A landscape with many valleys, sampled at points; each row gives a point and its height.
A ball rolls from a point to whichever of its 2 nearest points has the largest drop for the distance, and stops where none of them is lower. Distance is the straight distance between rows; heights are no part of it.
piziz: [ 22  25 -42   1 -11  20  -7   9  39   5  -7 -49   0 -19  -8 -35  -5 -28
  11 -30   4  16  16]  (h 867)
boz: [ -3 -15  12  24  30 -21 -21 -18   5 -63 -19 -26 -31   0 -39 -41  11   0
  -8 -38 -37  12  35]  (h 517)
Rap: [-24   4 -24  33  18  21  11   5   9 -19 -11 -18   1 -61 -25  16  10 -11
  38 -32  22 -25 -17]  (h 495)
dore: [-20  -5  77 -39   3  16   6  -9 -59   7  18  18 -15   6  17  37  -7 -36
 -29  27  -8 -27   3]  (h 298)
lal: [-26  13 -64  10  12  41  33 -18  15  -3 -28  -2 -24  12 -26   7 -31 -14
 -13  16  -2 -12 -21]  (h 634)
Neso: [ 10 -10  30 -14  24  39   0  31 -10 -12  17 -28  63  -1   3   3 -13 -42
  34  11  32   1  27]  (h 624)
Poto: [-20  -1  -9 -15 -24 -33 -12   5  20 -11  36 -32  29 -22 -18   7 -24 -11
  -4 -24 -39   6   0]  (h 742)
zov: [ 13  -6  40  -1  18  29  36 -12 -47  47  28  18 -14 -17  46  27  21 -39
 -28  17  18 -17 -17]  (h 471)
ligi: [-35 -10 -20  11  56 -25  39 -19 -29 -13 -12  11   5 -65 -42   6  -3  -1
  26 -41  -6 -40 -16]  (h 263)
Kap: [-13  14 -22 -48 -26   7 -33  42  14  15 -32  30  38  38 -11   0 -10  28
  22  35  36 -17   7]  (h 510)
Ludar: [  3  36 -39 -10   3   9  48  -5  -9  13 -13 -11 -16 -64 -11 -35  39   3
  29 -49 -16  -1   9]  (h 853)
safa: [ 36 -26  40 -19  -3 -17 -41 -29 -17  24  42  21 -24  29  33   4 -23 -49
 -47  47  -8 -11   9]  (h 741)
Kosi: [ 15 -23  37  54  -1  23  -5   4   0 -11   0  -7 -45  -4  17 -10  35  33
 -11  14  14  32  17]  (h 362)
kitig: [ 22  37 -15 -28 -19  26  -8  14  13  -8 -15 -32   9  -1 -21  -1  -8 -27
  31 -16   5  -5  12]  (h 857)
Gom: [ 66  14  36  -7  -3 -21 -50   3  40   5 -27  28  -4  12  24  -1  47  26
  22 -29  13   1  16]  (h 574)
Rom: [-19   8  26  -9 -30   1 -58  36   1 -55  30 -32  23  -8 -12 -23 -53 -14
   3  38  -5  28  17]  (h 216)
rinof: [  3  11 -15  -2  10  33  10 -21  -1   6 -52  22 -26  42 -27   9  21  36
   9  11  14 -13 -20]  (h 627)
fidi: [-35   3  -6   9  17  27  86 -32   0  -1  22  20  -6   4  -7  13  11  28
 -15 -32 -36  18  10]  (h 576)
zeni: [ -1  11 -38  32  -8 -24  35   3   4  16 -26  20   4  -3  23 -31  40  46
  33  -6  28  16 -36]  (h 664)
Loman: [ 14  17 -15   3 -40  -5 -11 -14   4  35 -18  32 -23  26  11  12  19  60
  -6   9  17   4 -33]  (h 818)
kaned: [-14  -4  11   5  -8  39   5   3  -8   2   7  27  11  18  -5  47  -6  11
  -4  40  21 -18 -11]  (h 537)
Mup: [ -7  26   0 -29 -48   0  41  19  -4  13  49  11  22  12  24  15   7  35
   8  -4 -18  50   0]  (h 797)
Lis: [ 40  -3   1  -4   0 -17 -17  -5 -10   6  12 -29 -48  31   4 -48 -16 -34
 -27 -13 -34  36  33]  (h 708)
gab: [ 14 -43  28   9  41 -13   2  -1 -36  18 -25  -1 -11   1   5  23 -14 -64
 -12  21  13 -27 -15]  (h 186)
fudi: [-17   0 -45 -10 -40 -25 -32  41  30   6 -12  14  23  30  10 -26  -4  64
   8  41  31  24  14]  (h 532)
Votan: [  1   2 -46  18  -1 -20  -5 -19  18 -16 -30 -15 -15  20 -14 -38  -6   6
   2 -11 -26  16  -8]  (h 732)
Noko: [-11  20  -3   3  -3  11   4 -17  28 -27  36 -31 -15  12 -24 -16   1  -1
 -32 -41 -53  23  34]  (h 630)
guv: [  3 -22  -8  35  61 -35  22 -25  -4   0 -20   4  -8 -39 -24 -41  30 -15
   3 -57 -27 -14   7]  (h 371)
Duda: [ 20  -5   3  -5   3  -3   3   0 -35  -9  -7 -14 -50  47 -27 -25 -10  -4
 -25   1 -26  29  16]  (h 730)
nuva: [-39 -18 -51  45   5 -44 -11 -11  36 -20 -17   5  34 -55 -12  -8  -4  38
  33 -28  -4 -15 -26]  (h 698)
zure: [-18  -2 -20   0  20 -26  64  15 -50  -1 -10  -8   2 -58 -21   6 -12  -4
  31 -25  -9 -10 -23]  (h 335)
kepen: [-11  10  -4 -26 -20   8 -41  49 -10 -22  14 -16  16  32 -18 -32 -62 -22
  16  42  12  24   7]  (h 181)
Fizaz: [-20   4  21 -26   3   2  -6 -10 -30 -21   9   5  -3  49 -45  36 -40 -19
 -24  17 -16  -8  -5]  (h 753)
Fizef: [-24   1  72  -2 -19   9   0   8 -31  -5  35   8 -10 -36  38  38  34  22
  -7   6   8   5 -12]  (h 415)
bafud: [ 39  10   7 -23   6   5  30   0 -25  43   1 -12 -37   2   5 -13   5 -30
  -4  -7   8   1  -7]  (h 377)
Rok: [ 10 -26  18  -3  48  11  32   7 -54   1 -11  -4  -4   4 -18   2  -7 -48
   4 -16   4 -14  -5]  (h 227)
Sif: [ -9   7 -45  11 -29  -5  -5  32   4 -32 -17 -17 -13  -4 -16 -32 -22  30
  25   7   4  45   2]  (h 616)
fogug: [-11  -9  33  -3  19  53  22  23   8 -23  18   9  63  17  -4   7  16   0
  24  10  14   7  20]  (h 603)
bek: [ 27  -4 -14  25  -5 -32 -15 -19  23   7 -23 -11 -46 -39   0 -14  23  18
   0 -32  -9  -5  -2]  (h 296)
nuv: [ -8 -36  -4  17  -2   9 -38  19  -7  21  -6  32  20   8  21  13 -12   5
   8  72  72 -48 -10]  (h 299)
vig: [-10  -7 -57   6  23 -71   9  -2 -14 -15 -56  12   8   7 -25 -50   0  18
  24  -8 -10  16 -24]  (h 763)
rab: [  5  20 -24 -39 -45  10 -42  10  41  24  -2  16  30  31   7   7 -22  30
  -4  28  18 -16   9]  (h 499)
Fab: [ -8 -11 -27   6  39  -7  14   4 -10 -17 -56  14  15   4 -28  -6  -9  -7
  39  -7  33 -19  -5]  (h 322)
fer: [-13  -4 -15  12  -1  36  42 -36  14 -16  35  -3   5  16 -24  -4  17  15
  -9 -37 -44  17  17]  (h 606)
Bimeg: [ 33  -2  34  -8 -11 -25 -57  -9  15   9 -17  48   9  28  15  47   8  19
  -7  32  27 -39 -18]  (h 829)
musur: [ 14 -48  69   1  47  -6  16 -20 -47  16   1  18  -4  12   2  30   4 -30
 -12   9   4 -32 -23]  (h 232)
rika: [ 31  17  46 -28 -11  14 -18   4 -13  28  39   8  39   9  32  21  -2 -19
  -3  21  15   1   4]  (h 766)
dib: [-36 -19 -60  26  -4  20  -6  17  59 -19 -22 -10  35  17 -18 -19 -19   5
  17   8  -7   0   5]  (h 522)
kip: [-40  27 -65  -7  34   5  55 -36   2   2 -49  32  -2  -8 -35   8  12  31
  15 -20  -5 -40 -54]  (h 658)
zeper: [-36   5 -11   8 -14 -10  11 -13  -1  14  22 -30 -19 -33   7  27 -28 -13
 -34 -11 -37  -4 -15]  (h 727)
Livib: [  5 -51   7  47  17  25   3 -22  -1  38  19  18  27  29  29  21  -6 -12
 -27  40  44 -29 -15]  (h 269)
Morir: [ 14  22 -46  -4 -58   9 -39  22  29   8 -22 -15  -2  15  14 -33   9  39
  -1  40  31  31  16]  (h 543)
rup: [ -8 -25  40  29  17  29   5  20   8  -4  18  -5  51  14  41   5  16   3
  15  19  33  22  15]  (h 584)
menez: [  1 -10  12  15  38  25 -16 -24  -8 -41 -40 -10 -12   8 -48  11   7   0
   5 -22  -2 -23  18]  (h 598)
Lino: [ 39   3 -14   1  20 -17   1 -39  -7   8 -18   8 -64 -10  -8 -22  39   8
 -29 -31 -25  -1  -2]  (h 343)
nad: [-34  -4   1 -21  -7 -55  10  -4  -3 -33  38  -5  45 -10 -20  -2  -6  14
 -10 -42 -65  20   4]  (h 762)
dakol: [-10  13 -43   9 -34  29 -15  11  58 -34  -2 -21  24 -19 -20 -35  15  31
  27 -13  -5  33   9]  (h 590)
zase: [-37  19  37 -43   5  29  11   2 -16 -31  39 -25  40  -9 -24  28 -24 -52
  -7 -16 -33   2  14]  (h 823)
gakid: [-19   2  68 -11  -7 -10  16  -6 -36 -21  36   3   4 -32   8  21  41  34
   0 -23 -24   9   7]  (h 446)
vob: [-29  20 -39  31 -15  47   6   6  35   4 -15 -26   5 -48  -3  21   9  -1
  26   3  31 -32 -13]  (h 472)
lipe: [-35  -3  10  30  25  50  69 -16   4  -1  36  11  24 -13   6  41  19  25
   3 -20 -18  -8   3]  (h 541)
zesa: [  4 -36  21  10  19  25  16   8 -24  12  34  26  67  26  35 -13   6  -1
  21  51  40   8  13]  (h 566)
vop: [  8  21 -12 -35 -31 -36   4  25 -27  24  11  -9   1 -16  10   0 -43 -21
   1  16  -7  28 -11]  (h 778)
totik: [ 36  17  31 -17 -17   4 -50 -23  12   3   2 -18 -58 -18 -12  43 -30 -36
 -45  14 -23 -32  19]  (h 677)
rapa: [  2  20  17 -30  -4  -3   3  -9 -14 -30  -4   7 -15  63 -31  -1 -23   3
 -13  -6 -24  10  16]  (h 743)
bot: [ 31  -3 -12 -11  10 -29  11   8 -12  29 -35  35  17  21   5 -10  27  21
  33 -15  34 -15 -27]  (h 802)
robut: [  2  -4 -30   4  44 -39  23  -7 -12 -14 -28  21  28  14 -17 -33  18  27
  26 -37 -11  -4 -10]  (h 777)
roko: [ -5  22  46 -45 -11 -16  -2  14 -23 -29  17   0  20  -1 -12  22  10  14
   6 -15 -25   5   6]  (h 478)
pep: [ -5  -9   5  17  29  27  19 -14 -18 -25 -19 -28 -40  15 -47  14 -15 -25
 -23  -8 -13 -24   8]  (h 610)
lovem: [ 46   4  60 -29 -12  -8 -30 -16 -19  25   4  47 -20  11   7  48  19   2
  -1  17  20 -42 -19]  (h 834)
gazo: [-47  19  21 -47  -3  13  21 -20  -7 -24  56  -9  48 -24 -17  34   0  -2
 -13 -36 -57   1   6]  (h 807)
pitet: [ 18 -29 -21  20  10 -35 -46   0  44  -4 -35  15  45  42  12 -22  20  27
  -1 -13  -6  -4  -3]  (h 262)
forir: [-34  -1  33  11 -10  17  -6  24 -32 -44  22 -14  -8  19 -23   2 -34  -4
  -6  46  -2  23   9]  (h 304)
zesul: [-12  -3  31  -1  26  10  -5 -12   4 -30   0 -15  10  -8 -25  34   2  -8
   4 -29 -20 -30  15]  (h 585)
lavor: [-48  17 -77  31  12 -22 -13 -27  56 -12 -35   5  26 -47 -23 -30  16  25
  16 -23 -15 -27 -30]  (h 710)
pup: [ 45  28  16 -28   1   1 -32 -12  16  24  18 -31  -9  24  -6   2 -35 -58
 -35 -31 -29   1  19]  (h 647)
savup: [  1  -8 -38 -19  -5  20   6   5  35  -4  -6   9  38  56 -12 -15  13  10
  11  -7  -7  16   9]  (h 414)
Mebab: [-50  18  12 -47   5   0  29   0 -25 -35  24   3   9  30 -44  45 -47 -12
   6  -1 -36 -11  -1]  (h 764)
ris: [ 12  -1  -4  20  -9   6 -24   4   1  -1 -29   1 -45  -4  -6  -1 -10   6
   0  39  41  -6 -15]  (h 411)
kiv: [-21   6  16  -1 -14  37  40  -5  18  11  70 -13  31   0  23   3  13  -2
 -20 -20 -29  34  25]  (h 439)
Sig: [ 35 -33 -22  26  20  16 -25  11  34  31 -29  -5  22  10  24 -32  19 -14
  16  20  47 -11  21]  (h 174)
lizo: [ 12  23  34 -33 -41   3  -2   8 -10  19  46  -4  12  -1  42   3  -2  11
  -7  19  -3  34  10]  (h 779)
rimu: [ 18   0 -30 -15   7  42  -8  27  24  23  -8   6  37  43   5 -25 -16 -36
  11  17  28   4  25]  (h 364)
nalas: [-17  -9  20 -20  17 -16  10  24 -45   2  21 -41  15 -35  22  -6 -38 -82
  -3  -7 -18   1   5]  (h 688)
Deki: [-11  -4   9 -10  10  -7 -23   9 -16 -23  10 -23  14  -8 -10  10 -54 -61
  -6   4 -15   1   0]  (h 711)
Dul: [ 12  24 -45 -33  11  -6  34 -17 -15   3 -39  18 -12  43 -39  -1   2  22
  14   0  -5  -3 -27]  (h 639)
Tigek: [ 29   1  -1   0 -27 -26 -45 -24  11  32 -13  48 -36  20  12  30  -3  35
 -19  31  26 -17 -34]  (h 824)
bav: [-28 -12  11  17  15  28  39   7 -36 -27  15 -21 -24  -5   9   5 -22  -8
  -7  28 -10  25   4]  (h 337)
vir: [ 24 -10  54  -8  18  -4 -17  -7 -16 -18 -25  -6 -52 -22 -18  14  13 -20
  -6   2   2 -15   4]  (h 696)
tize: [ 23  17  27   6 -40 -10 -55   1  22   4  10  13  -1  -8  29  16   3  34
  10  22  13  -3  -4]  (h 465)
Kuvo: [-37  -5  46  -1  15   3  -8  25 -41 -30  14 -41  27 -52  35  10 -29 -65
  10  16  13   7  -2]  (h 662)
Kani: [-14 -11  30   7  13  40  28   5  -6 -19  40 -19   8  14  10   8   2  -8
 -20  -1 -16  40  23]  (h 382)
Zoz: [ 30  -5  26 -37 -18 -39  12  12 -52  30  13  10  10   1  22   3 -10 -11
   1   3   5   7 -11]  (h 795)
mireb: [-17 -18 -46  48  12   5  38  18  -1   2 -11 -22 -22 -40   7  -7 -20   0
  17  20  29  13 -19]  (h 410)
rafo: [  1  21   9  -9   9  10  50   2 -11  -7  11   8   2 -60  -7 -15  51  30
  17 -58 -14   5  12]  (h 835)
Kina: [ 12   2 -28  14  10 -40 -30 -10  43   3 -28  28  41   7   5 -20  48  44
  30 -45  -4 -10  -2]  (h 300)
nore: [ 20  -1  12   6  -1   6  18 -10 -31  -8 -27  24 -31  19 -19  -6  32  49
   5  18   5  11 -15]  (h 618)
vuzu: [ 48  28  -8 -23   2  14  -1 -39   9  45 -17   9 -42  30   0  12  48   3
 -26 -32 -14 -13 -18]  (h 417)
maka: [-40   6  19  17 -33   9   5   2  -6 -12  14  22  11  -4   6  50  -7  54
  -4  49  13  -1 -24]  (h 547)
roz: [-17   1 -59  28  -4  20  29   6  34  20 -19   0   1 -30  17   7  -9   4
  11  -4  24  -5 -32]  (h 445)
rakam: [-53  23  38 -46   5   8  25  -8 -39  -6  21 -32  16 -26   5  61 -32 -54
  -8 -12 -31 -19  -9]  (h 837)
gozeg: [-18   8  49 -16   1  18 -27  31 -24 -33  27 -34  35 -23   7   2  -6 -32
  28  12   9  21  19]  (h 643)
lafo: [ 21  37  26 -40 -31   3 -53 -12   6  17  30 -22 -32   1   6  25 -38 -41
 -45  -1 -29   0  18]  (h 666)
domuv: [-25 -21 -11  23  30 -18 -19 -42  37 -52  12 -18  -4 -14 -39 -25  -8  -4
 -21 -41 -63  -5  30]  (h 540)
labe: [ 11  -6  16   6 -30   5 -46  16  26   1  -8  23   1   3  16 -12   5  41
   2  53  40   0  20]  (h 453)
mit: [ -2 -20  60 -28  29  24  16 -28 -49  21   5  18 -28  24 -14  49  13 -29
 -33  24   5 -34 -27]  (h 267)
sil: [ 32   6 -10  -5 -37   0 -45  -8  42  37  15  11  19  15  35  21  -6  18
  -9  12  24 -18  -1]  (h 483)
Sifu: [ 23  15 -31  20 -33 -17  -1  12  25  49 -15  15  10 -15  46 -18  25  39
  18  -1  38  12 -16]  (h 646)
rufez: [ 21  11  12 -12   9  30  16 -33 -13  11 -13   0 -56  16 -15   2  31 -14
 -32 -31 -14 -14   2]  (h 384)
Veku: [ 11  28 -40   5   0   4  16 -38  23  44 -20  20 -30   7   2   7  23  24
 -14 -38 -14 -12 -27]  (h 451)
Zusiv: [-14 -19  28   5  -6 -19   5  -7  -6  10  23 -42 -27 -38  25  -1 -28 -38
 -40  -9 -36  -3  10]  (h 707)
tamat: [-42 -20  45  -6 -15 -15  43 -20 -50   0   6  -6 -61 -20  19  21  -3  13
 -51  17 -27 -15 -16]  (h 432)
kar: [ 15  -1  14 -11  -7 -51 -32  18  -8 -12  -7   8  17  25 -10 -11  -6  16
  10  -4   4  21   4]  (h 524)
lada: [-25   5  -9 -31   3  -9  36   1 -11 -36   9  17  45  37 -43  10 -43  -6
  29 -17 -42   5  -4]  (h 774)
dep: [  4  -7  37  -6  -7  45  20  -7 -31  14  26  15  -7  19  10  14  14  -3
 -19  33  21   5   4]  (h 523)
rodas: [-28   5 -31  19  34  18  46 -23  -6 -42 -39  -3 -39  12 -50  -9 -16  -3
   2  -3  -8 -11 -16]  (h 623)
kir: [-41  10 -58  11 -48  54  28  13  56 -34  26 -25   5 -29   3  -1  -7   5
  17   2  -9  41  -1]  (h 555)
Rodim: [-26 -24  35  10   5 -14  53   6 -42  -6   1 -25 -44 -41  13   6   3 -13
 -27 -13 -17  10   0]  (h 469)
nul: [ -2 -13   1  24  62 -25  14 -32 -11 -22 -32   2 -20 -51 -33   3  12 -15
   8 -63 -12 -56   1]  (h 318)
Rokop: [ 13 -19   8 -18   8  28   5   1 -35  21  37  18  45  50  15 -13 -27 -23
  -8  60  23   2  20]  (h 550)
rigav: [ 39  28   3 -12 -23  -6 -44   1  34  -5 -24   6 -16  19  -6 -24  42  29
  13  -8   5   8  18]  (h 563)
dema: [ 23   8  20 -13   3   8  35  -9 -41  71   2   7 -42 -16  26  21  23 -29
 -24 -15   4 -29 -17]  (h 430)
razet: [ 12 -10 -30  25  26 -13  27  17 -12   5 -34  -7  -1 -17   6 -19   3   0
  24 -19  23   5 -17]  (h 365)
ves: [-46   6 -77  18 -34  18  29   6  50 -33  -7 -21   5   6 -16 -23 -25  11
  25  11 -18  30  -3]  (h 539)
bago: [ 42 -24  23  -7  -3 -36 -47 -14  -9  10 -16  10 -67  12 -10   4  -8 -11
 -19  33   7 -14   4]  (h 713)
mutaz: [-28   9 -30 -17 -32  55  36  30  42  -6  35  21  50  26  11   2 -14  16
  20  27  18  11  13]  (h 466)
let: [-33  -5 -63  39  15 -35 -19 -32  42 -28 -47 -13  -8 -16 -14 -42   6  19
   7 -14 -28   1 -15]  (h 720)
podon: [ 20  -7  -9  23  -3   0 -28  33 -11 -19 -28 -17 -39  -4 -14 -46 -18  -3
  12  48  43  26  14]  (h 426)
domeg: [ 28 -12  30 -15  18 -35 -27  14 -11 -10  13 -29  35 -12   3 -14  -9 -36
  19 -29  -9  15  18]  (h 573)
pazu: [ 49 -10  40  -5  11   1 -43  -5 -24   4 -32  23 -50   5 -10   4  25 -12
  13  29  35 -17  -1]  (h 705)
Magup: [ 17 -25  24   9  11 -20  -5  12 -21  13  -9  18   1 -16  20  16   0  -2
  20  17  31 -23 -34]  (h 345)
pila: [ 32 -18   6  -2  33 -41 -10 -18 -10   7 -28  39  18   7  -7  -2  30  21
  16 -40   3 -13 -11]  (h 791)
tenev: [-35   1 -18   7 -44  -4  11   3  -8   9  33 -24 -28 -39  34  21 -45   2
 -33  27 -21  26  -9]  (h 744)
kedig: [ 37 -20  42   2   4 -49 -55  15   1 -19  -3  -5  10 -13  21  -4  -3 -10
  15   0  11   1   9]  (h 545)
sel: [-14   0  17 -22 -20 -37 -20  20 -11 -29  11   5  44  25  -6  20 -28   7
   9  -6 -22   4 -10]  (h 503)
Nid: [-43 -26 -39   5  10  23 -10  49  55   8 -26  12  58  46  -7  -5  -5  14
   9  19  17  -2  18]  (h 506)
Levod: [ -3 -20  36 -18  -9 -24  21  -2 -55  19   9   0 -55   0  25   3 -14 -26
 -41  20 -15   1  -9]  (h 396)
Ruta: [-23  16 -31 -20   1  -2  41 -18 -10  -4 -51  44  12  21 -27  25   3  24
  23  -7  19 -34 -42]  (h 652)
suma: [ 40  -5  16  -6  -4 -29 -42 -17  -9  21   9  -6 -59  16   6  -9 -46 -41
 -51  29  -6  -9   0]  (h 725)
lisal: [ 11 -17  -8   0  49 -19  16 -12 -29 -11 -40 -14   4  11 -40 -20  -8 -33
   6 -22   2 -24  -4]  (h 282)
vota: [-12  -3 -59   2  33 -38  34 -16 -10 -12 -46 -15  -9  15 -41 -36 -21  -9
  16  -8 -24  15 -10]  (h 747)
mip: [-48 -21  12  -9  30 -20  80  10 -46  -9  10  -2  -9 -47   0  -6   1  -3
  -7 -25 -20   2   1]  (h 412)
tepop: [-11  18 -38   5 -60  30 -15  28  51  -9  29 -22  17  -7   7 -16 -13  14
   8   4  12  38  18]  (h 575)
Rimi: [-12 -17 -48  53   6 -33   6   0  32   1 -29   7  34 -15  14 -14  15  34
  29 -13  10   8 -25]  (h 682)
berig: [ 20 -31  32  12  29 -37 -12  -1 -13 -35  -4 -13 -15  -7  -6 -38  22 -15
   0 -39 -22  18  30]  (h 489)
todab: [-11 -11 -23   8 -33 -22  -9  23  -8  10  24 -31   5 -23  23 -11 -51  -5
  -3  32   2  40   0]  (h 761)
mukem: [ 30  -3  66 -37 -10  11 -43 -17 -34  17  46  25  -8  15  35  22   8 -28
 -22  38  -1   3  15]  (h 754)
lidof: [-15 -29   4  15  38 -11 -12 -24  20 -25  20 -15  30 -17 -29  12   4 -21
 -13 -54 -48 -18  23]  (h 562)
Divep: [-13  -7 -58  18 -25  -4  -6  22  49 -26 -20 -21  12  -2   9 -58   6  28
  24  11   8  54   4]  (h 602)
kadip: [-31   3 -38 -39 -33 -14 -14  52  27 -14 -22  26  51  57 -12 -20 -10  41
  23  28  17  18  16]  (h 521)
nef: [ 18 -23  18  30  42 -23  28   4 -27 -12  -6 -12 -19 -54   8 -35  38 -16
   9 -51  -7  12  22]  (h 435)
Lepa: [ 49  -7  34  26   0   3 -39  -4  34  20   9  15  -7  -8  34   7  51   3
  10  -7  17  -4  21]  (h 589)
poniz: [ -7  24   7 -12 -24   8  47   0   6   2  28  11  22 -13  15  -1  44  44
  10 -38 -25  29   4]  (h 816)
kekad: [-18 -15 -39 -11 -22  38   4  46  47  18   5  26  56  21  20 -21   3   5
  34  28  37   1  18]  (h 486)
zotus: [  3  22 -38  13   2 -16 -18 -25  39  25  -6 -11  10 -37   6  28  10   0
  -7 -49 -11 -35 -16]  (h 408)
buva: [-15  40 -65   2 -16 -12  23 -40  43  37  -4   9   3 -17   0   3  18  21
  -9 -43 -35 -31 -28]  (h 452)
zote: [ 45  20  53 -35  11 -12 -45  12  -6   5  -7 -23  11 -11  -2   2   1 -44
  13 -26  -3 -11  22]  (h 600)
Vemo: [-13  20  16 -24 -22 -11 -12  37 -14 -32  35 -11   8  41 -27 -23 -49 -16
   0  11 -22  49  22]  (h 229)
Pova: [ 34   5  47 -37  11 -11 -36  -1 -24   6   6 -37 -25   2  -7  -1 -18 -71
 -26 -17 -22 -13  31]  (h 622)
gonab: [ -6   4  70 -47 -16   8   6   1 -57  25  30 -10 -40   1  41  14 -14 -48
 -53  21  -2   7  14]  (h 344)
Givut: [ -9  33 -19  24   5 -33 -27 -26  38 -13 -28  36  36 -32  -9  -1  52  38
  25 -54  -9 -39 -16]  (h 334)
pof: [ 24  11 -22  46   8 -26  -4   0  32  26  -9 -11 -11 -51  31   1  19  -8
   9 -39  14 -18 -21]  (h 354)
Firog: [-22  -4  32  -7 -16  -6  -9 -13 -13 -19  24  11  -7  30  -7  65 -12  40
 -21  29 -20 -16 -21]  (h 542)
nulu: [-17  11  -3   3   4  16  57 -32 -23  -9  -8  20 -33  17 -18  15  12  44
  -8  -4 -19  10 -20]  (h 604)
leti: [ 10 -21   5  23 -12  -5 -26  41   2 -16 -11  -5   2   4  10 -28  -4  29
  32  46  44  15  12]  (h 441)
misim: [  5  30 -36   7   7   1  31 -13  13  -5   2 -26 -38 -49 -12 -49  37  10
   4 -43 -27  43  16]  (h 870)
galub: [ 21 -44  12  70   6  17  -2  -8  19  17  10  17 -20  14  36  -2  39  29
 -13  31  23  16  -3]  (h 333)
fip: [-14  -5  48  -3   6 -27  15  12 -39  10   6   9  -4 -42  31  32  15   6
  -1  -5  13 -11 -26]  (h 380)
Sovut: [ 10  19 -10 -12 -13   7   0  15   1  16 -25  11  18   6  -1   5  13  39
  18   8  30   3 -16]  (h 810)
vov: [-29 -10   7  -7  -6 -40  -3  -7  -9  -7  12  21  28  33  -5  45 -24  41
 -13  -4 -34 -12 -29]  (h 525)
Rafu: [ 40  17  17 -16   0  -1 -26 -18   0  31 -15  16 -32  -6   5  34  10  -3
  -9  -5  16 -35 -16]  (h 840)
Kuzar: [-30 -24  -5  26  -9  27 -38  23  20   5  25   9  30  -4  15   7 -25   2
   0  71  42 -42  18]  (h 277)
Sabul: [-13   5 -11  -4  -5 -10  21   5 -11 -14  15 -34 -43  -9 -13 -16 -17   2
 -28 -25 -46  17  24]  (h 654)
bufa: [-25  -9 -19   7 -14 -22 -30  14  22 -11  19 -50  25 -30 -10  -5 -58 -58
  -6 -10 -38   1 -15]  (h 726)
pulug: [ 13  -3 -41 -13   3   5   9  10  16  26 -28  21  22  54 -11 -20 -19   4
   3  25  12  -7  15]  (h 390)
bati: [  8 -22 -12  16   7 -24 -15  37 -18  27 -19  26  28  12  26  -3  -5  12
  23  34  58 -18 -28]  (h 320)
nufe: [-38  26  15   0 -27  21   6  37 -26 -63  43 -24 -24  17 -28 -23 -35   6
  -7  18 -21  51  20]  (h 275)
Fot: [ 42   6 -11 -11  19  22   4  11 -10  31  -2  -6  15   6   9 -10   6 -32
   5   8  35  -4   6]  (h 326)
totuk: [ 12 -17 -10  13 -14 -19   2  14  -1  -5  11 -42 -44 -12  19 -26 -28 -28
 -30  -3 -21  30  18]  (h 681)
Vopu: [-19   8 -32 -23 -23  21  23  18  43 -10  33  17  46  43 -11  -3 -31  -6
   8   4 -25  24   2]  (h 442)
Fupe: [-26   0  -3 -29  19 -23  37 -19  -5  -9  36   0  43 -19 -23   5  -8 -12
  -4 -61 -53  -4   8]  (h 784)
rog: [ 17  46 -10 -31 -50  17 -47  13  24   1 -18   6  -5  11  -6 -10  29  61
  21  20  24  20   5]  (h 553)
dup: [-34  31 -77   4  11  26  38 -53  32  11 -32   7 -19   5 -35  17   4   7
  -3  -7 -11 -28 -41]  (h 645)
zaf: [ 27  -6  60 -20  13  10 -24 -28  -1 -11  -5  -2 -78  -7   3  26  -7 -36
 -43  18 -12 -33  27]  (h 686)
dures: [ 27   0 -22  33  -2  32 -26   7  43   2 -20 -11  -6  22  11 -30  25   0
   5   5  28  14  33]  (h 124)
Didem: [ 62  31 -11  14 -13 -18  -6  -3   5  43 -21  29 -19 -17  34 -17  53  26
  19 -27  35  -4 -29]  (h 626)
fut: [ 17  -7  34 -22  -2  21  -8   4 -40  28  23  36   4  27  13   4  -8 -15
  -7  74  44  -8   7]  (h 538)
Fil: [ 29  10  13  -1   2  55  43 -13 -24  55  37  26 -12  17  34  19  28 -22
 -14  26  24   3  -7]  (h 501)
Sanu: [ 42  -4  11  40  18  -6 -12   0   0  25 -22  17 -14  -5  32  -5  47  16
   9 -18  39  -8 -13]  (h 607)
kube: [  7  32 -55  20 -10   9   2  -5  26   8 -30 -50 -41 -56  -6 -31  12  -7
   7 -40 -11  15  -1]  (h 880)
pema: [ 27  34  -8 -23 -31  11 -33   3  15  17  -8 -14 -18 -18   0  26  -7  -1
  13 -15  16 -17   3]  (h 848)
sebud: [  2 -46  17  48  22  -7 -10   2 -13  18  16  23  -5  17  27  -1  -3   8
 -24  51  29  -3 -12]  (h 301)
Vete: [  9 -20   0  39  18  37 -14   3  29  29  12   7  33  20  23   1   7 -19
 -11  20  44 -19  15]  (h 226)
lub: [ 10   2   8  37 -11   6 -13 -18   1   3  -8  -2 -62 -21  33   1  19  27
 -27  30  14   5  -6]  (h 389)
donut: [-43  -1   9  12   7  27  54 -22  24  -4  63   5  53 -13   5  22  30   9
  -5 -38 -42  15   2]  (h 496)
Vefi: [-21  -9  19  16  -7  18 -54  17  12 -22  25 -21  16   1   1  -9 -37 -10
  -2  56  29   3  30]  (h 249)
dun: [ 29 -21 -14  29  24 -20 -51  24  44  28 -38  30  30  39  31 -38  31   7
   8  -6  37 -14  16]  (h 222)

Where does a ball stop that starts at each point below?
nad | Fot
Fizaz | kepen
pila | dures
kube | dures
Ruta | kepen
lal | ligi
Didem | dures
tenev | kepen
roko | kepen
sil | dures
Sif | Fot
